Each row is a point on a landscape with many valleys, with its height.
A ball rolls from a point to the lowest of its 2 nearest points, and stops where none of them is lower. Distance is the straight distance between rows; heights are no part of it.
zos: 133, 95, 70, 103, 58, 100, 109, 121, 131, 65, 104, 98, 112, 79, 83, 67, 112, 74, 94, 114, 70, 61, 109, 103, 95, 86, 94, 110, 92, 122, 81, 82, 112, 107  height 568
Ladug: 98, 90, 104, 114, 114, 133, 100, 99, 131, 141, 57, 96, 116, 114, 98, 123, 83, 99, 90, 88, 86, 92, 107, 119, 100, 140, 83, 113, 100, 92, 116, 114, 101, 83  height 531
kav: 90, 79, 118, 112, 93, 100, 136, 68, 119, 74, 107, 90, 111, 115, 98, 67, 90, 92, 130, 93, 97, 101, 63, 68, 128, 105, 94, 113, 125, 92, 87, 88, 93, 94  height 716
bep: 104, 112, 118, 132, 94, 64, 147, 71, 89, 106, 125, 111, 124, 132, 88, 106, 100, 122, 81, 75, 124, 116, 97, 109, 111, 116, 105, 101, 100, 79, 101, 95, 100, 100  height 528
Legu: 55, 78, 112, 91, 112, 97, 71, 101, 97, 149, 82, 111, 117, 68, 99, 121, 105, 99, 70, 85, 107, 118, 115, 103, 88, 90, 85, 93, 94, 161, 102, 81, 93, 101  height 377
kabun: 87, 103, 113, 90, 108, 114, 111, 84, 93, 59, 129, 99, 71, 96, 90, 74, 104, 85, 123, 84, 98, 135, 84, 66, 103, 114, 123, 111, 98, 57, 89, 116, 97, 93  height 173
gikom: 95, 99, 78, 106, 113, 112, 77, 108, 108, 122, 44, 97, 110, 87, 106, 104, 82, 98, 76, 128, 71, 82, 120, 114, 83, 104, 95, 113, 74, 124, 87, 120, 105, 97  height 181
gelo: 99, 114, 112, 95, 119, 112, 109, 88, 84, 76, 117, 94, 62, 113, 96, 89, 100, 100, 128, 93, 105, 124, 88, 79, 107, 114, 120, 104, 105, 43, 105, 124, 99, 92  height 57
bunat: 87, 93, 118, 124, 85, 91, 144, 68, 121, 99, 112, 111, 137, 108, 78, 101, 96, 96, 76, 71, 103, 125, 96, 97, 104, 141, 104, 120, 94, 92, 90, 97, 100, 87  height 474
fida: 66, 70, 119, 90, 109, 136, 92, 96, 135, 145, 78, 106, 113, 86, 92, 113, 112, 81, 94, 75, 111, 102, 107, 108, 104, 127, 73, 95, 132, 115, 117, 85, 100, 97  height 338
sanu: 91, 105, 99, 82, 104, 86, 78, 107, 62, 76, 131, 109, 73, 82, 112, 95, 104, 109, 118, 111, 114, 114, 93, 84, 96, 69, 120, 89, 91, 103, 95, 95, 90, 109  height 544
Sal: 80, 91, 120, 83, 114, 122, 97, 101, 107, 119, 109, 103, 93, 95, 100, 112, 117, 92, 107, 75, 127, 114, 100, 103, 108, 114, 94, 91, 130, 85, 121, 98, 104, 101  height 263
Biv: 92, 87, 99, 96, 85, 77, 102, 101, 91, 96, 120, 106, 109, 88, 111, 94, 111, 109, 106, 97, 111, 93, 95, 96, 107, 77, 97, 93, 108, 129, 94, 83, 95, 107  height 503
tudo: 80, 105, 109, 102, 113, 83, 97, 88, 54, 74, 133, 125, 94, 78, 98, 107, 97, 107, 97, 92, 113, 151, 91, 82, 83, 91, 133, 111, 66, 100, 80, 108, 91, 99  height 285
Gesas: 87, 80, 123, 115, 86, 86, 145, 64, 115, 88, 117, 96, 123, 115, 94, 74, 96, 100, 114, 88, 114, 103, 68, 78, 129, 103, 92, 107, 131, 97, 93, 76, 93, 95  height 727
Vezi: 76, 93, 90, 78, 108, 106, 62, 111, 86, 81, 90, 102, 89, 65, 107, 80, 91, 93, 114, 128, 92, 111, 89, 80, 97, 58, 113, 95, 86, 144, 85, 98, 87, 114  height 461
bogi: 142, 112, 85, 107, 100, 125, 107, 113, 122, 85, 73, 80, 84, 140, 98, 84, 77, 96, 130, 125, 76, 65, 84, 101, 118, 109, 94, 104, 117, 64, 114, 111, 101, 96  height 274
debi: 158, 120, 74, 92, 62, 106, 106, 133, 125, 76, 115, 91, 85, 117, 82, 84, 109, 81, 105, 109, 75, 56, 117, 111, 99, 98, 94, 86, 107, 86, 111, 87, 112, 107  height 586
mevam: 67, 87, 106, 98, 138, 103, 72, 93, 80, 141, 55, 95, 107, 85, 118, 113, 83, 112, 104, 119, 99, 111, 88, 88, 103, 75, 90, 101, 102, 147, 99, 103, 88, 94  height 430
Bap: 118, 105, 71, 92, 78, 82, 84, 120, 101, 84, 98, 93, 103, 85, 110, 85, 104, 97, 92, 136, 86, 67, 111, 107, 87, 71, 96, 95, 85, 132, 81, 91, 104, 111  height 459
rig: 110, 105, 91, 76, 108, 149, 69, 128, 128, 109, 77, 88, 73, 100, 101, 109, 107, 80, 114, 97, 84, 85, 117, 109, 94, 123, 92, 94, 109, 78, 121, 117, 107, 100  height 578
Gis: 63, 77, 124, 94, 133, 113, 102, 71, 94, 121, 91, 99, 103, 96, 106, 105, 95, 100, 117, 93, 123, 125, 71, 76, 114, 95, 97, 104, 129, 112, 105, 100, 93, 93  height 227
mamin: 110, 101, 70, 99, 94, 89, 83, 113, 94, 76, 85, 103, 104, 77, 107, 76, 88, 92, 94, 148, 83, 83, 101, 95, 84, 73, 114, 108, 73, 127, 70, 108, 101, 110  height 427
buvas: 78, 91, 101, 83, 100, 120, 73, 112, 113, 125, 92, 111, 99, 67, 91, 122, 117, 86, 69, 73, 94, 109, 136, 116, 76, 124, 97, 101, 83, 118, 106, 102, 106, 99  height 549
kag: 116, 122, 98, 124, 106, 87, 121, 85, 78, 82, 110, 109, 97, 108, 92, 107, 95, 104, 89, 94, 93, 129, 104, 96, 86, 128, 122, 118, 66, 65, 87, 131, 102, 91  height 759
zafi: 86, 111, 96, 84, 119, 85, 69, 106, 54, 91, 112, 111, 84, 77, 114, 118, 96, 118, 101, 115, 112, 125, 98, 94, 86, 75, 121, 94, 71, 122, 92, 104, 92, 107  height 562
nagup: 96, 117, 108, 91, 125, 105, 95, 95, 69, 82, 121, 102, 64, 102, 100, 105, 103, 107, 117, 95, 112, 129, 97, 88, 96, 107, 121, 103, 95, 57, 104, 124, 100, 96  height 149
gom: 76, 103, 121, 80, 111, 94, 99, 94, 67, 81, 147, 115, 76, 86, 96, 95, 116, 100, 107, 74, 133, 138, 92, 85, 100, 86, 122, 91, 111, 82, 104, 93, 99, 108  height 355
dor: 125, 104, 106, 107, 85, 101, 116, 116, 125, 119, 104, 96, 107, 138, 97, 110, 105, 107, 105, 81, 105, 73, 103, 125, 121, 110, 81, 85, 127, 85, 127, 85, 106, 101  height 396
nelib: 114, 108, 83, 104, 115, 120, 83, 113, 112, 126, 56, 88, 99, 115, 113, 119, 83, 108, 100, 121, 82, 76, 109, 119, 94, 113, 89, 103, 93, 91, 109, 123, 106, 93  height 558
gor: 81, 101, 86, 81, 127, 127, 45, 121, 112, 134, 32, 78, 86, 85, 120, 103, 92, 92, 90, 134, 83, 85, 121, 107, 86, 86, 77, 94, 93, 131, 96, 112, 100, 107  height 270
Pip: 93, 100, 78, 95, 125, 120, 64, 114, 113, 127, 28, 85, 101, 98, 118, 96, 78, 97, 93, 144, 75, 75, 113, 109, 92, 92, 82, 105, 92, 121, 93, 121, 105, 103  height 237
tibo: 84, 85, 87, 90, 101, 105, 78, 103, 89, 64, 91, 105, 96, 68, 107, 59, 83, 87, 127, 137, 85, 104, 76, 72, 100, 56, 118, 103, 85, 134, 74, 98, 84, 112  height 436
nolo: 107, 92, 96, 121, 98, 75, 121, 82, 81, 71, 103, 94, 102, 107, 114, 75, 84, 113, 123, 127, 92, 93, 70, 81, 114, 75, 107, 112, 97, 96, 77, 100, 88, 96  height 681
Met: 68, 108, 122, 73, 123, 103, 89, 102, 66, 87, 145, 118, 77, 79, 90, 112, 121, 96, 93, 66, 136, 146, 102, 92, 93, 97, 125, 94, 106, 86, 109, 98, 104, 109  height 381
falun: 107, 99, 91, 104, 120, 138, 82, 113, 126, 139, 43, 88, 102, 114, 109, 122, 83, 98, 97, 108, 77, 79, 110, 123, 95, 125, 81, 107, 96, 93, 114, 121, 104, 88  height 547
Vula: 87, 89, 129, 116, 91, 86, 152, 63, 116, 111, 115, 98, 128, 130, 89, 88, 98, 106, 102, 79, 133, 105, 75, 90, 128, 110, 92, 97, 143, 86, 109, 74, 96, 99  height 739
vagub: 69, 80, 112, 95, 114, 98, 101, 77, 77, 75, 116, 106, 94, 84, 104, 81, 87, 97, 128, 101, 106, 132, 66, 63, 106, 77, 118, 109, 99, 111, 84, 99, 83, 96  height 356
gopaf: 166, 125, 67, 103, 66, 82, 114, 126, 108, 71, 115, 92, 91, 118, 85, 84, 96, 91, 100, 134, 76, 55, 113, 114, 97, 83, 95, 93, 95, 88, 96, 89, 114, 107  height 612
Menug: 119, 97, 92, 118, 81, 86, 122, 95, 112, 91, 102, 97, 116, 112, 96, 94, 98, 107, 101, 101, 88, 80, 93, 106, 113, 102, 92, 109, 104, 101, 98, 94, 101, 95  height 502
fodiv: 134, 120, 99, 126, 96, 72, 123, 101, 96, 121, 102, 98, 111, 148, 102, 124, 92, 134, 94, 98, 107, 79, 104, 130, 114, 101, 87, 92, 105, 84, 117, 97, 103, 95  height 443
zud: 97, 111, 78, 74, 109, 109, 48, 123, 100, 112, 63, 83, 85, 81, 117, 107, 98, 95, 82, 137, 89, 84, 126, 112, 77, 79, 93, 89, 78, 132, 91, 112, 102, 116  height 280
Dif: 125, 108, 78, 123, 99, 97, 113, 98, 95, 74, 86, 105, 109, 93, 96, 90, 85, 90, 87, 127, 75, 104, 101, 96, 82, 112, 121, 128, 60, 85, 77, 129, 104, 92  height 276
Fepe: 80, 81, 99, 100, 107, 101, 100, 83, 85, 70, 98, 101, 101, 81, 108, 71, 82, 94, 127, 120, 89, 115, 68, 66, 106, 74, 116, 114, 92, 119, 74, 103, 83, 98  height 398
zarik: 98, 105, 96, 107, 90, 74, 95, 101, 62, 65, 136, 123, 97, 73, 99, 96, 106, 101, 95, 103, 104, 132, 97, 88, 79, 85, 132, 105, 62, 108, 77, 103, 90, 105  height 326
rono: 132, 109, 85, 91, 67, 98, 93, 129, 132, 115, 101, 90, 105, 122, 105, 113, 113, 101, 89, 94, 90, 53, 123, 131, 102, 93, 69, 80, 116, 112, 116, 75, 112, 106  height 335
molak: 126, 105, 86, 88, 80, 107, 84, 127, 130, 115, 85, 81, 99, 120, 114, 106, 107, 103, 108, 113, 87, 49, 110, 123, 107, 89, 64, 82, 122, 112, 112, 83, 108, 107  height 308
muba: 70, 91, 101, 63, 102, 124, 44, 125, 111, 110, 87, 91, 81, 57, 100, 102, 120, 82, 88, 94, 95, 105, 124, 100, 86, 86, 90, 86, 93, 145, 102, 88, 100, 112  height 516
nevi: 98, 95, 84, 108, 97, 87, 94, 101, 83, 79, 96, 110, 112, 73, 106, 87, 89, 99, 96, 127, 86, 108, 93, 90, 88, 81, 118, 113, 67, 125, 74, 110, 92, 102  height 391
Famu: 89, 91, 102, 90, 83, 73, 100, 101, 75, 81, 139, 112, 95, 83, 110, 86, 113, 109, 112, 95, 117, 106, 91, 86, 105, 66, 110, 86, 105, 119, 93, 78, 91, 111  height 522
Kazip: 50, 69, 120, 102, 119, 108, 92, 80, 107, 150, 77, 114, 127, 74, 90, 116, 98, 95, 77, 83, 110, 123, 101, 93, 96, 110, 86, 106, 112, 148, 103, 86, 89, 93  height 342
nanev: 124, 105, 92, 104, 99, 110, 107, 106, 113, 90, 86, 83, 90, 126, 108, 89, 90, 103, 131, 116, 86, 71, 86, 100, 120, 100, 89, 98, 122, 78, 110, 104, 101, 99  height 226
Zoguz: 130, 115, 112, 124, 93, 86, 129, 103, 111, 125, 104, 97, 109, 160, 93, 116, 95, 126, 98, 84, 115, 81, 100, 129, 125, 108, 85, 87, 122, 75, 131, 91, 101, 98  height 421
vizo: 140, 112, 96, 103, 67, 88, 114, 127, 125, 114, 117, 100, 108, 136, 91, 111, 113, 109, 84, 79, 100, 64, 121, 135, 110, 104, 80, 79, 120, 94, 127, 75, 111, 103  height 368
manob: 90, 100, 105, 83, 121, 139, 63, 122, 121, 151, 65, 90, 85, 101, 115, 135, 108, 93, 96, 93, 98, 91, 123, 127, 91, 116, 75, 87, 106, 98, 121, 108, 107, 92  height 320
mudo: 75, 95, 99, 70, 106, 130, 52, 122, 114, 121, 83, 99, 83, 62, 97, 118, 119, 80, 75, 84, 92, 105, 135, 113, 78, 108, 90, 94, 84, 124, 108, 100, 106, 103  height 532
zek: 75, 96, 91, 77, 115, 104, 58, 113, 88, 105, 76, 96, 92, 70, 112, 95, 93, 99, 102, 125, 92, 107, 101, 91, 93, 64, 101, 92, 86, 150, 91, 98, 90, 112  height 479
bosa: 97, 107, 126, 127, 82, 71, 157, 64, 110, 102, 129, 111, 135, 127, 76, 95, 100, 109, 74, 68, 124, 123, 95, 104, 111, 128, 105, 105, 106, 81, 99, 85, 100, 99  height 506
peb: 87, 107, 114, 116, 123, 80, 115, 81, 71, 133, 106, 110, 111, 119, 109, 133, 100, 130, 90, 85, 137, 119, 98, 109, 102, 108, 105, 97, 103, 87, 110, 108, 102, 99  height 573
tiri: 110, 99, 125, 116, 91, 119, 131, 100, 137, 130, 98, 103, 121, 146, 76, 115, 96, 99, 84, 63, 115, 103, 104, 124, 114, 143, 94, 97, 124, 70, 133, 91, 100, 93  height 763
muzo: 121, 110, 78, 109, 101, 109, 99, 106, 101, 89, 82, 101, 102, 92, 95, 102, 91, 92, 88, 117, 76, 95, 112, 106, 81, 118, 115, 116, 71, 90, 91, 127, 108, 93  height 206
Dup: 128, 111, 87, 126, 97, 75, 117, 97, 95, 107, 89, 93, 115, 128, 109, 111, 85, 129, 99, 117, 92, 73, 95, 118, 111, 94, 88, 107, 97, 97, 100, 101, 101, 93  height 471
bovup: 133, 114, 89, 111, 113, 133, 107, 106, 117, 92, 65, 80, 88, 137, 97, 96, 72, 95, 120, 116, 73, 85, 88, 100, 109, 129, 107, 113, 99, 57, 113, 131, 102, 86  height 316
fezi: 67, 70, 124, 115, 99, 80, 132, 58, 99, 130, 104, 109, 141, 105, 100, 103, 95, 110, 95, 90, 134, 109, 70, 85, 114, 92, 90, 98, 139, 132, 101, 73, 89, 99  height 566
zam: 129, 127, 102, 129, 95, 88, 128, 87, 84, 68, 122, 106, 89, 115, 82, 90, 99, 94, 95, 96, 85, 127, 102, 89, 88, 129, 125, 113, 64, 52, 86, 127, 102, 91  height 749
zug: 106, 90, 89, 122, 87, 105, 113, 96, 123, 108, 81, 108, 129, 92, 83, 110, 95, 91, 71, 86, 74, 91, 117, 117, 89, 132, 96, 120, 76, 110, 95, 107, 106, 87  height 478
netuk: 110, 92, 98, 121, 95, 115, 111, 101, 130, 130, 73, 106, 125, 115, 88, 126, 87, 100, 73, 78, 82, 86, 118, 126, 95, 139, 86, 112, 91, 97, 112, 105, 104, 85  height 510
Dere: 103, 101, 116, 105, 108, 125, 122, 83, 120, 85, 96, 83, 89, 129, 93, 84, 89, 91, 132, 88, 94, 108, 77, 81, 122, 129, 103, 108, 118, 55, 109, 114, 99, 89  height 267
vapuf: 95, 94, 94, 111, 90, 75, 102, 95, 73, 71, 120, 119, 111, 74, 105, 87, 97, 103, 100, 113, 96, 120, 89, 87, 89, 76, 123, 109, 66, 123, 73, 100, 88, 102  height 359
lefom: 109, 96, 88, 111, 99, 79, 106, 93, 83, 87, 94, 91, 102, 106, 121, 84, 86, 119, 121, 133, 94, 77, 77, 92, 114, 70, 97, 103, 106, 109, 86, 97, 92, 101  height 666
vikil: 80, 92, 123, 85, 97, 107, 118, 83, 98, 65, 140, 102, 83, 94, 87, 71, 112, 84, 118, 72, 114, 132, 84, 70, 111, 107, 116, 101, 119, 68, 94, 97, 97, 101  height 253
gul: 93, 94, 113, 91, 108, 121, 110, 93, 112, 97, 107, 93, 89, 107, 96, 95, 105, 92, 123, 80, 109, 109, 89, 88, 115, 119, 99, 101, 124, 70, 115, 107, 101, 98  height 197
Tum: 81, 99, 110, 106, 114, 109, 109, 82, 98, 99, 104, 114, 111, 85, 84, 117, 99, 94, 78, 71, 101, 141, 107, 97, 85, 144, 117, 124, 75, 86, 93, 123, 103, 86  height 782
Kura: 120, 112, 108, 123, 86, 81, 133, 81, 89, 57, 131, 102, 89, 111, 88, 71, 100, 95, 110, 97, 88, 118, 89, 81, 102, 108, 120, 107, 83, 58, 81, 108, 96, 94  height 734
rokul: 73, 101, 108, 81, 128, 101, 76, 101, 66, 105, 109, 108, 83, 79, 107, 122, 104, 109, 100, 94, 117, 129, 98, 95, 92, 90, 114, 99, 91, 111, 105, 107, 99, 100  height 577
Bozev: 93, 107, 105, 71, 108, 117, 61, 127, 108, 142, 90, 90, 84, 103, 123, 138, 121, 101, 91, 93, 117, 91, 128, 132, 89, 99, 75, 71, 110, 105, 123, 97, 108, 104  height 296
kolam: 96, 94, 124, 111, 89, 109, 135, 92, 131, 133, 106, 105, 130, 132, 83, 112, 104, 102, 85, 68, 130, 99, 101, 122, 116, 128, 87, 90, 140, 80, 130, 79, 101, 101  height 756
Nin: 92, 113, 92, 70, 110, 104, 54, 121, 88, 112, 91, 89, 80, 85, 121, 121, 112, 107, 95, 115, 106, 95, 118, 110, 84, 84, 94, 84, 92, 119, 108, 103, 102, 110  height 239
zilug: 88, 87, 108, 97, 99, 85, 100, 95, 93, 118, 105, 100, 110, 99, 116, 105, 105, 113, 107, 97, 116, 91, 92, 99, 111, 82, 87, 92, 119, 124, 105, 86, 97, 103  height 521
raku: 98, 100, 125, 114, 87, 87, 144, 82, 113, 126, 117, 106, 128, 132, 86, 104, 105, 110, 85, 70, 137, 100, 96, 116, 121, 114, 91, 87, 139, 82, 123, 77, 99, 106  height 750
Zoz: 69, 101, 116, 96, 128, 97, 95, 86, 68, 117, 112, 120, 101, 86, 99, 131, 105, 111, 81, 76, 128, 144, 102, 100, 88, 112, 114, 108, 89, 102, 104, 110, 102, 97  height 595
nub: 107, 122, 106, 95, 117, 103, 91, 109, 84, 119, 111, 103, 80, 119, 107, 128, 109, 116, 102, 86, 122, 110, 114, 116, 98, 114, 103, 86, 106, 64, 124, 117, 105, 103  height 591
rovaf: 104, 90, 102, 134, 81, 90, 137, 79, 125, 96, 98, 110, 141, 100, 76, 103, 93, 92, 69, 79, 81, 107, 103, 108, 95, 136, 99, 128, 79, 104, 86, 103, 102, 83  height 435
genit: 117, 106, 68, 76, 67, 101, 69, 131, 116, 76, 102, 90, 91, 73, 99, 81, 115, 78, 87, 129, 84, 68, 127, 105, 75, 77, 100, 90, 83, 132, 84, 91, 109, 118  height 489
Lirap: 96, 103, 114, 127, 109, 67, 131, 73, 78, 116, 111, 106, 118, 127, 109, 116, 94, 131, 95, 91, 128, 109, 89, 103, 113, 100, 101, 100, 106, 92, 102, 100, 97, 97  height 552
Lotug: 78, 109, 111, 92, 131, 105, 93, 86, 62, 72, 120, 110, 76, 84, 97, 105, 95, 103, 106, 91, 108, 149, 87, 78, 90, 104, 132, 116, 78, 79, 88, 122, 95, 91  height 230
Tur: 105, 103, 113, 117, 104, 77, 126, 76, 76, 80, 121, 92, 82, 127, 108, 82, 95, 120, 129, 105, 111, 104, 79, 82, 118, 86, 107, 94, 112, 64, 97, 100, 92, 98  height 706
poz: 98, 111, 102, 74, 107, 100, 71, 120, 93, 124, 104, 92, 82, 102, 123, 127, 120, 111, 104, 98, 121, 92, 116, 118, 98, 89, 86, 76, 115, 100, 120, 97, 106, 107  height 273
Novo: 106, 99, 81, 95, 75, 74, 90, 113, 94, 87, 113, 102, 109, 82, 111, 90, 110, 106, 98, 119, 94, 79, 104, 102, 93, 67, 97, 93, 89, 136, 84, 83, 98, 111  height 480
Zapad: 131, 103, 86, 97, 91, 111, 99, 118, 127, 108, 78, 81, 100, 128, 112, 99, 94, 108, 122, 117, 86, 48, 93, 115, 121, 91, 71, 91, 127, 97, 115, 88, 106, 102  height 279
Peva: 105, 91, 96, 92, 111, 154, 81, 119, 139, 122, 52, 86, 93, 109, 103, 102, 94, 83, 118, 100, 76, 77, 103, 109, 106, 123, 79, 102, 116, 89, 117, 113, 104, 95  height 563
Sotes: 155, 125, 72, 103, 77, 73, 107, 118, 93, 74, 115, 90, 87, 120, 101, 83, 96, 108, 109, 142, 86, 55, 104, 109, 103, 75, 94, 90, 100, 84, 94, 89, 105, 107  height 629
sefa: 81, 86, 117, 109, 109, 78, 119, 75, 84, 122, 109, 104, 117, 110, 111, 109, 97, 119, 106, 92, 130, 106, 80, 93, 115, 88, 95, 93, 125, 113, 103, 88, 94, 100  height 541
Zavi: 91, 102, 118, 97, 114, 82, 110, 85, 66, 87, 132, 98, 71, 116, 112, 91, 104, 118, 130, 96, 128, 115, 82, 82, 115, 79, 112, 86, 122, 67, 104, 98, 93, 105  height 721
sud: 126, 112, 103, 122, 88, 73, 128, 86, 82, 65, 127, 97, 84, 122, 96, 75, 98, 108, 116, 109, 94, 100, 88, 89, 109, 95, 111, 98, 95, 64, 89, 103, 95, 98  height 722
zite: 86, 90, 92, 92, 96, 119, 83, 110, 111, 103, 94, 113, 105, 61, 84, 108, 111, 79, 73, 79, 82, 113, 127, 106, 78, 127, 108, 114, 71, 114, 95, 114, 106, 97  height 535
zevek: 132, 114, 81, 107, 94, 72, 104, 104, 80, 81, 104, 87, 87, 122, 117, 87, 87, 122, 124, 145, 94, 61, 86, 101, 111, 68, 96, 93, 106, 85, 92, 96, 98, 106  height 648
Bamo: 70, 94, 128, 76, 106, 114, 113, 88, 95, 84, 143, 107, 86, 89, 87, 85, 121, 85, 109, 64, 136, 134, 90, 80, 109, 103, 115, 94, 133, 72, 109, 89, 100, 109  height 309
kamap: 121, 115, 85, 79, 67, 82, 88, 127, 97, 85, 138, 103, 86, 89, 102, 101, 130, 96, 94, 95, 105, 82, 126, 110, 89, 88, 101, 79, 99, 104, 105, 85, 108, 116  height 537
Reril: 124, 91, 85, 115, 64, 90, 123, 104, 125, 68, 109, 100, 119, 91, 86, 73, 106, 86, 99, 104, 73, 74, 96, 100, 107, 96, 92, 115, 98, 114, 84, 85, 104, 101  height 536
kifi: 149, 107, 71, 92, 73, 121, 102, 127, 133, 71, 88, 84, 91, 116, 90, 74, 98, 78, 117, 122, 70, 48, 101, 105, 105, 97, 88, 98, 114, 91, 105, 90, 112, 105  height 610
liv: 96, 83, 111, 118, 92, 83, 131, 69, 96, 60, 113, 90, 103, 111, 107, 62, 87, 103, 134, 108, 93, 104, 61, 65, 121, 84, 105, 111, 110, 87, 74, 91, 89, 92  height 700
vad: 108, 107, 72, 107, 108, 100, 82, 109, 96, 104, 65, 102, 107, 85, 103, 106, 85, 97, 75, 133, 77, 91, 118, 114, 75, 105, 108, 115, 61, 113, 85, 126, 107, 98  height 105
Tiko: 61, 84, 104, 96, 121, 95, 63, 101, 92, 147, 58, 97, 115, 77, 108, 111, 91, 105, 85, 111, 96, 109, 107, 94, 95, 73, 80, 93, 92, 169, 94, 87, 89, 102  height 403
mela: 116, 108, 76, 75, 64, 97, 75, 131, 111, 83, 118, 96, 91, 73, 99, 95, 126, 83, 88, 103, 91, 78, 130, 110, 78, 90, 100, 87, 87, 122, 97, 88, 108, 116  height 515
mabi: 64, 76, 123, 88, 119, 104, 105, 76, 87, 99, 113, 103, 99, 90, 104, 92, 98, 96, 122, 89, 124, 125, 67, 68, 114, 83, 105, 99, 127, 114, 102, 89, 90, 98  height 291
fami: 96, 89, 88, 106, 87, 107, 98, 102, 119, 104, 88, 109, 119, 73, 89, 103, 105, 88, 75, 89, 77, 97, 120, 108, 83, 120, 101, 115, 75, 120, 90, 106, 106, 95  height 507
nusam: 145, 122, 83, 82, 66, 95, 95, 134, 110, 81, 134, 94, 74, 108, 93, 91, 124, 89, 108, 98, 93, 69, 125, 109, 97, 97, 97, 71, 112, 81, 116, 88, 110, 113  height 561
Ruf: 131, 97, 70, 90, 69, 120, 94, 126, 141, 77, 81, 88, 103, 94, 92, 73, 107, 77, 106, 120, 67, 46, 109, 105, 100, 89, 80, 101, 109, 120, 92, 83, 115, 110  height 599
miton: 100, 106, 112, 84, 101, 87, 103, 104, 78, 92, 136, 99, 71, 111, 111, 92, 119, 112, 123, 89, 130, 102, 96, 95, 114, 82, 105, 75, 130, 71, 116, 91, 99, 113  height 732
Pesi: 85, 113, 109, 105, 126, 84, 96, 92, 61, 126, 109, 117, 103, 100, 108, 142, 105, 127, 80, 82, 130, 132, 110, 115, 87, 112, 111, 101, 84, 96, 107, 113, 105, 100  height 590
topos: 58, 76, 123, 97, 128, 106, 95, 78, 92, 146, 87, 108, 116, 87, 102, 121, 98, 103, 91, 89, 127, 125, 88, 92, 102, 99, 91, 97, 123, 131, 110, 93, 95, 93  height 299
foped: 127, 107, 92, 136, 84, 86, 130, 87, 101, 65, 104, 110, 122, 93, 86, 87, 91, 84, 80, 107, 73, 114, 99, 95, 82, 120, 121, 134, 56, 85, 70, 119, 105, 87  height 343
ketir: 107, 113, 94, 93, 119, 117, 79, 112, 96, 120, 83, 95, 84, 105, 110, 128, 98, 106, 102, 102, 101, 99, 115, 115, 92, 117, 101, 100, 94, 78, 116, 125, 106, 94  height 575
vuf: 57, 95, 107, 68, 125, 118, 40, 119, 96, 119, 69, 92, 83, 59, 101, 103, 100, 90, 94, 109, 94, 121, 109, 87, 92, 65, 92, 86, 90, 162, 99, 87, 91, 111  height 498
vol: 72, 80, 123, 85, 107, 124, 104, 95, 121, 133, 103, 105, 110, 95, 95, 111, 118, 89, 97, 72, 131, 109, 99, 105, 110, 114, 87, 89, 142, 97, 123, 84, 103, 101  height 298
puga: 123, 102, 99, 136, 75, 83, 138, 85, 114, 77, 111, 112, 130, 102, 77, 94, 98, 89, 75, 89, 77, 110, 102, 103, 93, 128, 108, 128, 67, 92, 80, 107, 104, 85  height 393
zenis: 99, 108, 96, 106, 107, 108, 102, 95, 90, 87, 107, 111, 96, 84, 88, 111, 103, 92, 87, 83, 91, 131, 111, 97, 82, 132, 121, 120, 70, 79, 93, 129, 105, 91  height 772

Call two points neighbours if one is among the 2 nearest of the other. Go from one point of each pair to the other, from neighbour to neighbour, staying as low as possible. Name the highest point that can't be avoided.
Biv / Tur | miton
vad / Gis | buvas
nanev / Nin | kifi
gelo / gul | Dere
vad / Nin | zud

For each start below, name the point where the ball stops.
Lirap | vad
kag | Tur
puga | vad
zos | nanev
vuf | Gis
Tum | Biv
vizo | nanev
miton | gelo
mevam | Gis
Met | gelo

For each start below, name every point that the ball comes to, in order.
Ruf | zos, Reril, Menug, Dup, fodiv, Zoguz, dor, vizo, rono, molak, Zapad, nanev
zenis | kag, zam, Kura, sud, Tur
mudo | muba, vuf, zek, Vezi, tibo, Fepe, vagub, mabi, Gis
Pesi | peb, Lirap, bep, bosa, bunat, rovaf, puga, foped, Dif, muzo, vad
